Each row is a point on a landscape with many valleys, with its height.
A ball rolls from a point to the lowest of its 2 nearest points, and stops where none of them is lower. Distance is the straight distance between rows; heights are no part of it.
K_580: -304,-436,311,149,304,203,263,-182,-95,5,179,-111,-293,-462,732,184,-158,-232,359,-71,-10,193,14,265,316,220,-76,130,307,-265,159,298,-494,-131,-314,-73,-304,-502,64,-226,34,-207,287,130,-37,-128,-436,1,-91,-162,89,244,258  height 489
K_479: -318,50,-426,-170,-207,320,-158,-77,-98,-40,175,105,-76,432,70,-36,-245,144,-109,-143,302,489,128,-76,-59,-57,82,210,-90,-149,-150,217,311,-64,-309,45,25,-17,-218,-212,303,-151,-221,0,249,112,-189,28,-594,93,201,181,3  height 551
K_713: 378,-214,100,-164,-194,-338,47,-204,124,-383,129,-94,-184,127,-13,25,-300,97,199,-151,-72,195,-31,37,334,67,-55,154,228,293,129,84,-311,-390,44,-358,-283,-161,-251,11,-13,-530,51,102,82,153,188,251,191,182,122,-477,-250  height 817
K_469: 380,-189,-36,-34,-14,-160,33,-74,-340,298,-354,-93,-47,204,-62,343,-26,-55,-174,30,283,240,-217,-320,-89,-330,37,-313,60,-121,-429,169,179,235,97,82,-17,457,-364,-102,405,-97,-27,-177,249,125,-362,521,-120,-131,-118,44,-24  height 601
K_483: -4,14,-7,307,21,-121,71,-20,264,-106,222,9,-47,30,-39,-167,-47,-80,232,-385,-324,-196,264,153,-2,452,-54,500,103,211,131,77,-280,-208,7,-209,-199,-424,-46,-141,201,-57,123,247,-303,531,336,-368,236,-10,-196,191,-54  height 535
K_814: 40,-68,-323,93,-218,-32,-240,32,-381,-8,179,-227,19,614,-385,-219,-321,46,129,-1,193,271,294,-356,-11,65,45,62,-158,-132,87,-134,-23,-107,269,-152,-40,235,-419,-130,334,-109,-103,-105,41,360,104,130,72,-72,123,67,-156  height 506
K_266: 34,244,-179,-99,-197,177,49,-15,16,223,221,99,131,489,-110,-58,-139,339,-144,-274,-225,72,102,9,-246,-183,-206,-193,-219,378,-31,7,186,-163,80,236,148,132,159,284,-86,-149,86,195,208,-311,180,87,81,218,55,71,205  height 377
K_767: -67,91,492,39,209,-233,434,-146,-226,257,-48,-172,-95,-2,349,-2,230,64,-13,-99,-233,226,-168,-6,-73,67,-352,-399,-109,3,257,225,-94,-101,68,26,-54,48,-24,417,-51,-115,-8,-29,-105,-129,-168,-64,226,-182,-11,118,-100  height 611
K_406: 324,59,524,-2,-135,-386,103,19,18,-141,-21,-68,57,-427,-81,-147,169,-105,116,-267,-134,-396,63,-294,55,316,-103,-119,17,310,-128,113,3,43,177,-95,-307,167,-97,494,-24,83,86,279,-391,36,9,112,270,-153,-83,-148,14  height 572
K_385: -57,335,519,20,59,66,206,252,-64,562,-376,82,-100,63,-35,-510,54,-144,-90,397,-150,-697,81,137,-337,361,28,-104,-47,-308,261,-287,-32,105,516,-116,146,-140,137,-209,-115,22,-4,-5,62,-417,590,-181,269,112,-107,738,51  height 62
K_939: 388,-84,224,222,-176,-272,62,-81,405,-232,-215,44,176,-331,-241,359,201,-204,178,117,24,-472,-262,-44,108,145,47,-48,385,34,-328,-150,-74,448,177,164,-1,-91,334,96,-139,134,-65,-9,-117,184,144,10,214,-31,-33,-305,228  height 532
K_557: -53,190,340,-12,-205,-53,120,41,-170,470,-199,104,-297,37,338,-236,33,-149,-53,501,107,-669,-64,-24,-65,299,235,-76,-147,-78,85,-182,-51,22,337,204,-131,-155,-70,-169,48,43,148,-163,275,-336,437,154,119,-23,-145,290,-32  height 115
K_912: -268,132,-83,200,-41,212,-107,206,-103,52,-64,-62,586,467,-287,95,151,9,-122,32,-45,-42,20,97,-134,-396,8,-40,-150,18,-19,-312,21,149,-211,387,64,-34,343,138,-98,537,-161,-7,-275,45,312,-394,96,212,-150,96,30  height 424
K_545: -186,88,-102,-144,27,-11,-366,-101,1,144,152,31,-364,649,140,-51,153,504,160,82,283,302,140,-112,201,-163,-254,-47,-180,88,-7,-149,-213,-526,-344,19,-135,195,-200,13,361,-157,249,-2,254,166,196,-56,-23,31,89,-165,-296  height 779
K_359: 167,-203,-224,-50,458,32,-155,87,276,-46,-92,-227,-160,-221,-191,-87,9,-373,131,-6,232,-292,142,-195,186,63,139,294,70,-139,-429,266,-156,-212,-77,-28,-143,-16,-9,-285,64,28,335,75,26,-20,-151,318,-128,-186,-279,-93,378  height 570
K_26: 231,-120,-195,143,156,333,183,-430,189,14,323,168,21,-401,417,29,-93,20,72,71,-95,-133,228,356,81,127,86,322,364,165,206,123,136,-93,304,186,75,-471,23,-271,39,-1,183,160,-59,-41,32,138,-173,250,-224,139,311  height 536
K_501: -122,-29,-56,28,22,461,-202,-29,78,-63,180,443,48,-64,252,306,242,490,45,157,205,215,-51,69,234,-256,-7,-215,-63,512,-31,-372,-126,-270,-212,171,-162,54,-245,268,210,7,389,76,36,63,-255,187,-115,179,247,-198,79  height 335
K_250: -141,184,-84,-176,-402,-77,362,322,-110,-12,-320,82,277,53,-321,-114,-132,-124,-224,-63,-119,-294,-305,-29,-353,43,63,63,-218,-279,128,186,-78,362,-153,124,77,-41,360,158,-390,33,-313,99,-124,-253,294,-200,-110,111,57,257,42  height 355
K_143: 128,-19,236,93,16,-45,-275,-281,-22,-74,143,164,-270,11,485,182,131,544,356,-46,273,430,-150,-86,297,52,-153,-27,148,4,187,-138,168,61,67,140,98,-25,-363,16,282,-162,121,-176,153,327,-88,72,-81,-330,-66,-51,37  height 455
K_992: -62,-257,23,65,-31,230,106,-97,-39,171,-68,-197,10,5,240,278,-45,200,71,97,171,82,-1,170,99,-140,89,-298,47,165,230,-203,-444,-25,75,135,-74,-230,25,30,-32,-122,199,179,210,-338,-321,-114,249,85,148,163,196  height 299
K_186: -174,-136,-16,-225,-151,329,-207,-23,-383,493,-170,-268,-39,442,-138,-228,-35,-21,-51,472,444,-158,235,-404,-117,-70,113,-150,-63,-40,-173,-210,-12,98,537,25,-19,49,-265,-26,181,73,53,-38,189,-292,-128,206,67,-185,-4,366,362  height 146
K_824: -141,180,7,-346,-249,132,209,322,-309,87,-129,460,43,-233,70,-502,-121,92,-208,70,86,-313,101,-329,-329,132,213,-151,-136,-111,341,-160,446,119,279,-68,-49,275,36,148,-293,75,-259,-134,-13,-774,-52,-10,-255,-1,40,352,110  height 250
K_791: -297,186,296,331,-34,39,15,-45,170,204,-379,309,-78,-409,435,482,462,317,88,406,236,-222,-351,339,-74,91,27,-21,-113,-34,130,-196,-75,96,-381,525,124,-289,418,-33,43,158,24,-77,468,-138,406,-98,-247,167,-216,-129,30  height 337
K_603: -179,326,211,215,-114,-46,37,37,387,191,-43,433,44,-154,111,170,499,120,-52,88,-196,-364,-208,175,-128,247,-75,-100,-123,112,165,-69,-21,59,-320,303,-128,-155,349,366,35,222,23,43,87,-160,498,-65,13,-13,-221,-125,-15  height 306
K_587: -323,8,-207,-81,-152,663,-326,281,-116,262,-211,197,112,80,95,422,218,455,-118,369,161,188,-70,23,-61,-548,251,-320,-68,174,-100,-289,-16,-63,-403,526,-57,74,-7,130,98,289,63,-32,172,-73,-232,145,-238,116,326,89,224  height 363
K_461: 219,22,-72,3,224,-348,-224,143,369,-524,9,-195,11,-379,-436,42,135,-228,213,-246,-125,-250,-235,82,53,156,-183,304,111,-242,-378,300,-263,-73,-461,-435,503,-125,573,-225,-274,-30,-234,-124,142,139,-1,-235,-7,-595,-116,-629,39  height 394
K_113: 193,93,241,-91,-312,-416,-31,-150,219,9,54,95,-119,322,13,131,-214,303,56,-376,-91,39,-46,27,177,341,-364,-57,-54,371,246,-8,-214,-72,-53,167,-336,45,-163,297,29,-434,142,317,239,207,578,65,274,138,26,-281,-241  height 804
K_951: -73,103,33,-97,-100,117,95,-170,-7,-83,277,319,-264,-383,721,-171,-426,23,-162,189,39,91,-61,159,121,271,86,162,15,-278,289,94,279,141,83,-103,46,-302,-42,-402,-76,71,-70,-121,-34,-194,-278,129,-721,-275,60,215,114  height 425
K_265: -137,373,-118,186,-144,-254,-29,281,22,-195,-245,245,441,-235,-271,203,272,124,-182,-7,-76,-20,-495,18,-255,33,37,105,-106,-285,75,103,285,431,-443,358,175,135,455,109,-176,334,-370,-189,-117,52,430,-129,-185,4,-154,-143,41  height 392
K_20: -70,280,-340,-135,-41,252,-104,32,112,-68,278,377,-291,-48,459,-321,-118,299,-185,360,-100,-55,-56,95,-99,21,158,-49,-167,-192,355,-159,174,-2,52,-8,141,-71,47,-276,-12,181,-54,-222,229,-370,124,84,-364,-122,-76,119,71  height 397
K_347: 345,51,265,217,126,-394,-130,52,102,-185,-190,-15,16,-390,1,-13,291,-109,94,59,3,-347,-14,-22,128,70,-167,168,-105,-114,-129,79,14,70,-82,-33,9,87,-91,61,124,79,111,-195,-134,236,143,280,146,-174,-265,-273,-152  height 552
K_706: -409,363,-36,112,11,364,-248,382,-50,0,137,77,109,-335,44,-314,242,107,-134,7,116,82,142,-407,-261,62,16,-75,-401,-64,37,-150,292,-76,-221,188,55,103,211,495,-86,605,107,-121,-518,-188,-154,-260,-82,-357,-57,145,313  height 502
K_963: 205,-209,-152,5,-78,52,259,178,23,-387,-106,-31,197,-510,17,280,-308,-264,-50,281,-222,-200,-191,165,-135,-295,136,-232,93,-192,133,64,72,291,-158,43,-24,67,115,-237,-279,38,-188,-126,18,-127,-320,97,-84,80,181,-162,-40  height 330
K_870: -203,161,24,-343,-249,-116,-18,44,-289,242,-507,165,-205,122,213,-121,-267,-348,-112,76,173,-480,-176,-188,-76,168,169,10,-131,-304,-2,251,136,120,87,174,-340,147,-253,-221,53,31,-181,-108,256,-316,151,360,-345,71,-16,460,-109  height 165
K_8: 232,186,410,-172,72,-297,254,65,13,-54,-297,-112,215,28,-204,-61,135,91,-128,-455,-361,114,-62,-226,-49,167,-364,-350,-216,301,-9,354,-80,-176,-32,-8,-187,358,66,647,-239,10,-17,224,-272,-199,-90,-45,225,48,45,-171,-33  height 590
K_13: 319,-24,-164,83,137,19,115,-27,-178,-112,77,-223,205,-115,-71,1,-203,-213,-152,-231,44,275,-73,53,-276,-139,13,-162,46,-74,-205,256,391,177,259,-92,476,122,79,-2,9,86,-139,-125,-214,114,-474,122,-94,-153,-44,132,334  height 600
K_384: -134,-369,-205,-190,201,31,36,-48,15,-137,-252,-307,-221,83,21,-107,-206,-500,74,165,476,-404,56,-76,166,-88,270,231,68,-296,-452,90,-266,-290,-79,-146,-243,29,-289,-568,197,-186,77,-103,284,44,-100,517,-193,4,188,-101,-250  height 587
K_511: 74,50,-406,226,-368,159,145,-48,11,-92,42,-35,558,576,-511,-85,-206,-253,-138,-2,-322,-148,163,340,-196,-244,83,68,76,187,-53,-314,396,139,291,284,121,-100,226,-36,-49,300,-223,123,-417,211,554,-405,227,543,-32,258,-127  height 451
K_947: 295,-220,-134,-382,-227,94,-63,-441,-147,114,508,-136,-333,239,-31,-157,-283,288,-33,-262,81,583,174,-205,87,-134,-55,-191,115,442,-214,134,76,125,266,-296,-2,475,-475,141,96,-534,104,62,189,-138,-489,259,-48,-21,85,-168,78  height 371
K_401: 125,-206,-382,-51,433,165,-234,-137,195,95,165,-285,37,284,-343,116,285,-184,-150,-333,188,439,159,53,46,-496,-2,240,88,244,-420,222,-55,-483,-195,-16,177,326,-243,-7,97,-66,348,128,84,209,-166,164,89,254,-17,-122,-7  height 596
K_499: 113,354,226,283,-377,-306,382,1,174,-99,45,119,123,-96,-118,-42,1,-31,61,230,-426,-336,62,325,-39,273,43,-21,-14,-45,527,-174,-293,289,239,-159,46,-385,465,64,-117,123,-327,-154,18,44,673,-350,372,64,-96,6,-148  height 726
K_707: 208,-163,210,41,-24,-441,230,-130,-194,89,-327,-581,-58,272,-14,271,34,-180,139,358,-80,-10,-206,249,57,-153,-236,-211,35,-368,64,152,-418,132,10,-85,167,-168,25,-361,78,-219,-81,1,261,14,72,-46,378,-107,32,62,-228  height 649
K_53: 119,-17,270,41,427,-386,-208,16,16,-45,35,-290,10,167,-115,-81,202,-39,211,-245,64,202,9,-243,191,66,-226,48,-156,-79,-132,228,-90,-294,-249,-146,-106,285,-283,60,107,1,119,-63,-281,396,-130,-162,103,-147,-142,-310,-417  height 571
K_668: 172,111,126,-26,-454,54,280,210,-178,-387,-201,322,477,-539,-136,153,-221,-175,0,351,-150,-294,-208,-161,-34,123,347,-51,57,-205,155,-3,233,574,252,208,-253,142,286,64,-452,226,-384,-161,-82,-288,-5,92,-24,269,211,-97,103  height 286
K_493: 302,-176,-136,361,202,-72,106,-320,161,-122,-2,-250,7,-54,15,416,-28,-22,81,408,80,-3,-203,417,-49,-359,-43,83,224,-344,-57,8,-277,30,-57,-58,494,-310,412,-704,115,-162,-108,-72,358,184,148,-85,247,-32,-81,94,59  height 665
K_372: -491,-94,118,-398,-19,224,106,408,-282,308,-532,26,-100,-17,-145,-287,-307,-427,59,297,-170,-697,222,-321,-179,233,281,-98,-70,-9,214,-292,-309,3,498,-230,-368,-249,-108,-223,-193,-228,27,202,39,-355,131,-65,237,238,218,258,-24  height 154
K_960: -58,81,-222,-18,110,515,-234,87,29,-353,404,244,-128,-139,114,-83,0,270,-133,-17,89,452,392,-153,262,-512,252,-38,-8,485,-351,-570,223,-352,-200,-65,-317,279,-453,247,177,122,317,-161,-231,124,-582,245,-131,73,218,-361,-293  height 366
K_808: -185,204,-157,-14,0,218,-171,81,149,62,-176,500,-18,-250,489,262,-21,169,-175,644,202,-262,-129,106,-4,19,309,35,-53,-167,109,-74,25,304,-226,249,40,-93,93,-258,108,232,-82,-266,455,-155,251,292,-382,218,-52,62,-13  height 368
K_794: 237,-219,149,339,14,-281,324,-357,199,-122,160,-226,-124,-268,240,286,-217,-166,209,119,-361,-124,-143,386,0,161,-27,0,372,-216,101,154,-532,179,22,-155,398,-466,527,-461,-207,-224,-250,-115,229,103,70,-217,238,-170,-164,-192,-37  height 680
K_970: 28,-168,-251,26,401,317,-56,-174,355,142,136,-196,-131,46,-160,-120,52,-357,22,-405,102,106,195,-134,-37,3,-63,455,92,188,-336,340,-381,-603,71,-133,-279,-126,-164,-136,21,-78,276,197,12,102,-345,124,-100,132,-41,115,89  height 584
K_240: -20,-218,-8,-296,-275,163,40,-359,-203,263,245,-159,-305,101,192,106,-166,244,13,91,191,228,-94,-95,61,208,-100,-320,145,316,128,78,-70,-50,288,-50,-48,-131,-195,107,41,-362,219,53,347,-410,-187,267,-56,23,188,137,293  height 334
K_900: 48,273,169,-142,-333,-23,34,-77,44,341,-153,170,83,251,80,10,172,329,51,13,-92,-232,-213,-38,-253,390,-108,-287,-98,191,157,12,-50,115,226,433,-74,-18,343,384,-171,6,-99,153,388,-491,430,33,68,82,59,45,146  height 342
K_244: -1,167,-89,-37,64,-173,-285,265,97,-94,-251,34,310,-45,-239,494,352,390,-10,-91,62,271,-382,88,-3,-279,-120,-308,-55,97,-30,-30,205,212,-634,380,299,297,422,141,-248,214,-148,-132,78,-4,171,-60,-133,109,-87,-436,22  height 417
K_792: -9,66,314,-87,-6,136,-114,-4,-202,406,-117,-95,-87,167,-68,-268,305,259,-52,55,172,23,298,-618,10,-32,-59,-498,-353,294,-89,-109,118,-213,236,90,-367,516,-205,619,115,343,392,4,-256,-167,-142,170,231,-193,25,38,-51  height 544
K_844: -50,173,253,-112,471,-509,-203,64,229,-291,151,-425,-182,200,-183,-57,36,33,233,-535,-149,377,-57,28,276,235,-383,160,-88,-308,-13,201,-347,-262,-462,-451,135,69,122,54,-242,-186,-198,-95,-130,322,-95,-457,283,-448,-56,-453,-372  height 586
K_656: 31,-160,-132,8,-137,-242,-54,310,227,-655,-86,91,179,-486,-276,156,-111,25,39,-53,-53,-38,-370,-43,129,16,3,85,13,-216,-171,189,-22,277,-372,-189,16,-101,230,-198,-243,-141,-363,-239,113,222,-137,72,-259,-151,-79,-538,-90  height 367
K_602: 326,216,-108,-141,-126,-111,-228,65,275,-135,183,273,-4,0,-88,-43,7,172,-144,-168,-131,-215,-84,-171,-95,-35,61,-145,-36,397,-201,-262,350,-149,-4,205,-102,196,58,323,-213,-27,105,101,-29,-214,378,314,-4,224,-8,-277,10  height 406
K_161: 356,-299,128,76,112,-148,218,-48,-135,32,-30,-487,462,-82,-393,93,98,-370,-58,-98,-54,-28,48,-100,-161,-182,-181,-222,102,83,-254,306,244,221,625,91,232,174,38,115,-64,281,32,113,-353,-113,-180,59,387,-55,-191,150,312  height 582
K_558: -61,165,112,-308,-310,93,469,308,-361,-12,-205,230,146,76,-127,-300,-264,-72,-238,202,-387,-180,-3,80,-386,19,83,-277,-95,-103,339,-105,6,240,326,-271,-39,70,-65,-46,-265,-70,-252,-141,37,-502,195,-195,120,338,138,316,-179  height 305
K_842: -175,217,191,70,-84,91,142,382,-188,338,-168,-31,47,-213,-322,-550,171,-332,-174,464,-147,-792,128,-44,-250,340,212,361,9,-459,55,-98,-55,220,360,-222,140,-342,127,-184,-105,345,-273,-135,-403,-151,323,-389,105,-152,-180,556,185  height 116
K_191: -197,35,-41,-173,-47,-40,258,-176,-282,367,-161,-17,-444,151,195,-154,-192,-241,-336,-125,55,27,-55,-71,-217,-261,32,-54,-212,-234,-90,360,-8,-117,-202,-84,-191,139,-529,-125,191,-263,-144,-19,77,-111,-242,307,-288,91,100,324,-288  height 212
K_464: -201,359,298,-121,41,-489,-320,25,194,100,130,-16,-205,602,-75,-187,183,433,5,-177,85,285,-26,-65,248,357,-362,-36,-162,-12,-12,6,-264,-249,-340,44,-85,85,97,299,58,-174,108,159,210,165,591,-177,192,-214,-55,-460,-386  height 791
K_626: 306,187,424,349,185,-478,356,-239,-240,335,-176,-103,-41,0,134,171,437,-17,-54,299,-235,24,-249,351,-156,-198,-345,-272,-35,-219,180,131,-125,200,160,113,320,39,148,-45,39,-125,-84,-75,121,-29,202,-2,327,6,-146,122,-352  height 632
K_611: 60,18,-339,338,-154,51,-80,-228,101,148,129,190,286,363,-313,-127,-22,-323,-71,-305,-173,-53,262,196,-69,-172,11,381,138,360,-191,-95,503,77,254,235,15,11,-113,-3,228,186,131,283,-423,334,326,-25,-46,498,-274,216,10  height 475
K_76: 424,-130,-223,-38,-34,-78,-186,109,158,-400,262,52,139,-172,-121,365,84,240,-84,-198,-193,302,-28,96,45,-359,37,-320,148,437,-179,-321,397,1,-54,67,285,335,-40,345,-225,-110,-24,-16,202,-92,-222,382,90,327,-3,-482,-117  height 433
K_327: -27,245,265,243,147,-96,103,101,-32,359,-128,194,45,-563,82,-316,249,-413,-221,149,20,-518,-49,-103,-311,387,166,85,-13,-156,93,42,161,231,238,111,122,-183,234,85,-62,329,112,-58,-496,-234,-57,-79,37,-200,-260,519,499  height 163
K_301: -196,-340,-26,280,-48,-122,67,-140,-116,-338,21,-138,-50,249,70,12,-233,-146,284,246,-198,-161,400,-51,131,165,82,353,-17,8,178,-174,-245,28,272,-332,-223,-341,-252,-465,239,-41,96,56,-210,635,224,-277,236,100,51,-193,-237  height 508
K_10: 2,192,13,-39,68,-52,-127,175,-246,349,-236,58,114,32,-76,114,264,140,-231,123,120,254,-264,-345,-231,-510,-69,-449,-90,22,-354,46,397,110,69,303,247,630,2,239,3,75,-120,-305,101,-169,-296,329,70,-92,-106,-68,124  height 583
K_122: 7,185,-176,-380,353,-168,-606,180,319,-471,37,114,50,-317,-133,-296,153,156,21,-392,131,96,-29,-229,165,-114,32,258,-131,-54,-160,-70,530,-155,-432,-172,55,363,-127,175,18,162,-30,73,-370,205,-194,-135,-345,-311,-319,-384,-359  height 454
K_549: 28,146,-126,-152,347,-588,-371,245,308,-482,-73,147,255,-416,-493,-59,118,233,-156,-643,-57,235,-74,133,-31,-138,-169,290,-237,40,-118,210,297,-145,-821,-166,114,300,303,278,-295,58,-190,68,-184,337,-55,-178,-210,-275,-230,-481,-406  height 436
K_887: 92,-302,102,261,233,-75,-367,-270,7,-225,75,-171,-89,-36,145,363,309,362,458,-106,289,809,2,134,200,-320,-269,-97,237,30,64,48,-19,-14,-9,-155,519,99,-3,-116,70,-158,57,-139,111,308,-360,-74,211,-330,23,-227,71  height 437
K_48: 7,-281,3,-121,189,-126,328,-134,-193,-6,218,-46,-58,-282,275,-48,-271,-268,-26,-418,-93,374,71,16,-52,43,-281,33,186,-290,79,416,-37,30,143,-295,231,-148,80,-82,-218,-138,-130,29,-100,-39,-609,38,-124,-218,72,160,317  height 619
K_530: -280,253,-27,-79,144,164,-303,171,118,-360,405,270,-70,-320,290,-401,176,393,-33,-138,47,329,-16,-361,79,166,25,90,-295,-319,302,-235,272,-40,-420,-132,-51,196,-1,251,-42,263,-87,-159,-431,101,-217,-307,-201,-300,-79,-54,-248  height 476
K_468: 215,-3,223,88,69,15,30,-20,-206,137,-141,-12,227,-94,-198,-122,335,-167,-165,-59,78,23,1,-291,-80,-263,56,-397,71,294,-344,-90,400,99,349,194,25,495,-95,431,-45,332,214,-63,-332,-91,-162,427,100,-18,-89,163,298  height 565
K_624: 305,187,290,-77,289,-629,-329,-15,383,-330,47,56,95,-561,-495,-229,55,20,-55,-589,-182,-220,-305,107,-54,219,-190,354,56,-31,-257,550,180,59,-461,-133,413,159,439,173,-166,72,-225,50,-209,281,104,-247,-120,-516,-219,-468,-63  height 416
K_120: -107,-130,-435,-81,46,465,26,-25,119,27,37,-14,235,72,114,26,-354,-361,-95,292,112,-304,179,186,-151,60,247,99,183,5,-68,-47,180,18,173,169,-17,-400,137,-314,123,121,53,225,36,-47,25,15,-209,129,22,384,318  height 557
K_735: 248,-52,-122,103,260,105,-262,-173,48,-186,547,-221,-157,187,-57,-124,123,317,193,-86,-12,688,200,-4,145,-314,24,21,12,214,51,-317,-74,-197,85,-296,195,219,-285,-29,118,-112,113,-189,-79,189,-332,-90,293,-263,79,-177,-126  height 418
K_211: 239,-121,-124,203,-215,-109,-158,-116,352,-510,28,294,383,-418,-61,307,-172,-46,235,-237,11,-435,-70,215,100,160,203,280,347,351,-101,-138,210,322,31,419,-88,-305,141,-55,34,139,61,243,-270,268,269,-18,-39,224,28,-210,251  height 512
K_884: -456,-116,-2,-12,183,175,483,-39,-157,105,59,35,-306,-513,872,-68,-293,-291,-99,-129,-101,-5,72,323,15,259,195,290,54,-383,338,243,-5,97,-259,-304,-41,-506,-49,-364,-25,-38,192,37,-143,-189,-366,-77,-264,-66,51,350,60  height 459
K_756: -233,-252,-64,171,77,285,74,-129,213,72,266,-202,113,229,-23,-53,168,100,228,-154,-310,161,445,22,177,206,-213,116,-93,344,235,-201,-385,-376,106,-123,-260,-295,-184,58,183,-23,346,222,-340,336,-100,-418,375,51,30,251,170  height 558
K_857: -51,106,-57,229,-206,-65,-128,-71,-72,121,24,-110,58,755,-88,87,159,505,112,250,-136,352,40,102,22,-69,-79,-190,-213,95,295,-282,-85,-92,-11,69,25,-4,39,68,127,-27,-11,-223,223,234,440,-274,229,65,159,-121,-237  height 764
K_835: -49,174,166,282,-295,-161,124,174,4,-14,162,-112,199,368,-27,-58,50,220,158,226,-375,113,245,205,-58,295,-126,-263,-240,214,479,-342,-266,-163,223,-131,-169,-247,106,148,20,46,-65,-55,-146,363,582,-423,679,124,159,-60,-131  height 746
K_62: -232,257,15,-146,25,493,-255,81,46,412,126,36,-19,123,1,-391,344,162,-171,-416,282,124,121,-490,-130,9,-84,-113,-189,214,-219,-23,-68,-392,23,208,-276,389,109,559,-92,459,125,193,-202,-202,9,-57,110,-129,-7,219,274  height 524
K_282: 37,-102,-37,95,-14,-89,-157,-293,-265,82,206,59,-239,228,335,-79,-94,120,173,236,117,256,171,29,223,221,-115,198,-56,-205,282,-256,23,59,244,-232,-80,-58,-448,-420,331,-249,142,-155,17,351,195,-35,56,-125,-67,90,-304  height 478
K_653: -241,20,-387,116,-120,685,146,31,-43,158,94,487,-13,145,124,82,-395,-138,-285,87,21,36,172,248,-75,-215,322,150,-117,117,-139,43,286,79,-108,335,-206,-197,-163,-215,181,116,-65,-34,138,124,-269,151,-640,442,236,389,119  height 576
K_270: -136,408,439,-269,71,-83,108,241,-185,453,-195,139,32,-229,166,-478,190,-5,-238,-3,150,-276,-185,-340,-256,229,21,-18,-187,-317,66,295,118,-27,192,156,76,225,250,289,-97,289,-115,-32,-215,-542,30,-13,-61,-333,-52,332,256  height 203
K_533: -61,154,-234,258,233,376,-267,-228,39,-25,682,157,-33,-33,0,-39,300,293,41,-216,-178,775,462,89,221,-599,-78,113,96,377,-165,-254,151,-257,-139,-203,108,475,-445,227,282,8,422,56,-244,350,-425,-48,2,337,-52,-61,-260  height 393
K_919: -190,-339,141,119,53,221,136,-501,136,18,437,-45,-241,-300,552,-143,-344,-103,293,-307,-33,-5,313,203,332,400,-146,457,287,120,249,141,-184,-41,126,-87,-49,-583,-85,-196,13,-134,267,333,-23,111,-84,-26,-99,-90,48,128,276  height 514
K_620: 139,-160,-171,-26,114,-31,-203,159,-43,-337,-242,-41,345,217,-294,722,136,382,73,-117,68,258,-122,318,212,-464,-252,-172,187,448,-206,79,172,-100,-442,244,332,241,92,32,-198,-164,-126,208,271,-37,-158,43,83,296,206,-589,116  height 438
K_173: -326,-10,-50,-186,144,119,193,-231,-63,65,9,318,-547,-141,637,158,-199,27,-207,36,156,293,-9,267,153,-233,147,-41,-125,-98,-82,322,156,-94,-590,-30,-175,195,-426,-229,206,-299,54,-175,322,9,-242,354,-550,199,174,16,-569  height 258
K_748: 121,-365,-344,-87,594,-192,-15,74,216,-162,-134,-329,-89,23,-362,228,79,-208,14,-363,69,205,-129,18,17,-518,41,181,156,-59,-374,312,-263,-413,-302,-172,216,166,-30,-217,-7,-262,10,-47,239,106,-412,382,-218,-1,81,-380,-213  height 610
K_768: -93,-189,29,-304,-384,214,308,230,-53,-57,-493,-8,83,9,-123,241,-241,-519,64,511,73,-637,15,10,21,242,162,44,134,-267,188,-65,-377,458,222,26,-513,-342,29,-205,-170,-171,-182,185,194,-188,42,-128,207,236,117,139,56  height 210
K_489: -233,-252,-117,-175,19,33,195,-150,131,-4,131,-29,-622,136,282,16,-240,44,-67,-233,20,330,-65,232,229,-312,9,71,30,31,86,226,-346,-585,-533,-207,-293,54,-310,-234,251,-492,109,-23,382,-76,-129,195,-149,182,261,-174,-608  height 213
K_474: 87,-497,-454,136,376,322,193,127,-73,-211,-129,-353,-99,82,-378,323,-68,-439,-207,-51,143,61,1,-33,43,-639,131,113,199,-131,-577,-129,-120,-356,-28,-283,195,149,-343,-295,85,-67,39,-146,59,325,-758,356,-265,23,261,-153,-198  height 625
K_259: -231,0,258,-86,206,-413,169,-1,51,-38,175,-477,-384,353,-162,-273,-210,-246,85,-508,-277,90,55,53,81,341,-245,211,-36,-302,-24,345,-463,-351,-296,-486,9,-100,31,78,-70,-303,51,169,-30,-70,78,-343,85,-234,67,-48,-201  height 604
K_317: 241,-121,201,155,-539,-73,-27,-9,-213,-202,-98,170,155,-341,-91,203,-19,-158,185,333,218,-109,-145,-232,75,149,438,-21,228,94,290,-319,508,682,718,24,-137,16,-69,153,-114,292,-361,-372,-145,109,-108,99,92,89,72,-128,272  height 239
K_11: 150,-267,-6,-164,-248,-31,-150,94,-377,91,-172,-106,173,-156,-137,-175,-206,-233,99,558,315,-313,149,-431,29,299,378,-63,-17,-110,81,-163,267,469,779,-190,-39,-20,-168,39,-23,201,-106,-274,-38,-216,-126,186,-128,-88,32,274,325  height 193
K_386: -72,-121,-81,-179,-348,302,306,156,-235,155,-309,32,113,98,30,437,-88,-142,12,473,-27,-81,-304,139,-4,12,248,-318,31,-49,373,-74,-286,479,82,296,-223,-263,214,44,-201,-45,-225,42,197,-304,-110,-156,-5,426,238,252,110  height 257
K_582: -123,-182,-10,-68,289,-226,-193,-93,13,253,-1,-585,-183,613,-222,-98,-109,-1,-51,-517,192,502,-185,-170,264,235,-363,189,-59,-380,-271,475,-275,-286,-284,-145,124,-38,-42,-104,76,-321,13,291,197,89,-118,-214,-122,-448,96,-27,89  height 622
K_378: -167,-270,89,-299,-142,270,54,296,-448,356,-285,-318,52,271,-116,-128,-35,-129,260,429,148,-265,149,-128,-50,151,238,-243,25,-77,212,-310,-390,92,654,-275,-171,-290,-84,51,-16,-114,119,152,179,-218,87,-247,411,-65,136,317,322  height 98
K_554: 83,-157,-330,487,97,53,-257,-116,375,-260,45,300,331,-23,-145,208,-10,-155,129,-115,36,-158,163,496,274,-12,124,524,467,277,-187,-388,645,240,190,286,33,-244,3,-180,225,313,313,350,-403,500,337,-84,-185,482,-359,3,202  height 494
K_579: -77,107,45,105,-221,-153,576,-127,262,-62,-74,-53,-21,-174,27,74,-198,-289,-8,204,-474,-573,-21,556,-234,166,-76,52,186,-271,74,-22,-543,259,-195,-156,286,-539,485,-195,-125,-151,-152,167,135,-145,321,-431,232,176,-17,191,-193  height 702
K_254: -58,227,-490,-194,72,249,-339,176,-143,-98,420,-19,-111,432,-338,-445,-34,81,-186,-84,121,286,157,-373,-100,-91,84,78,-231,21,-238,-157,229,-272,16,-225,105,251,-206,-84,38,-14,-295,-175,-23,135,-3,-137,-294,-229,175,-58,-65  height 529

For each start below, name the point where the ball stops.
K_792 | K_378
K_254 | K_501
K_939 | K_385
K_620 | K_385
K_120 | K_603
K_756 | K_501
K_483 | K_501
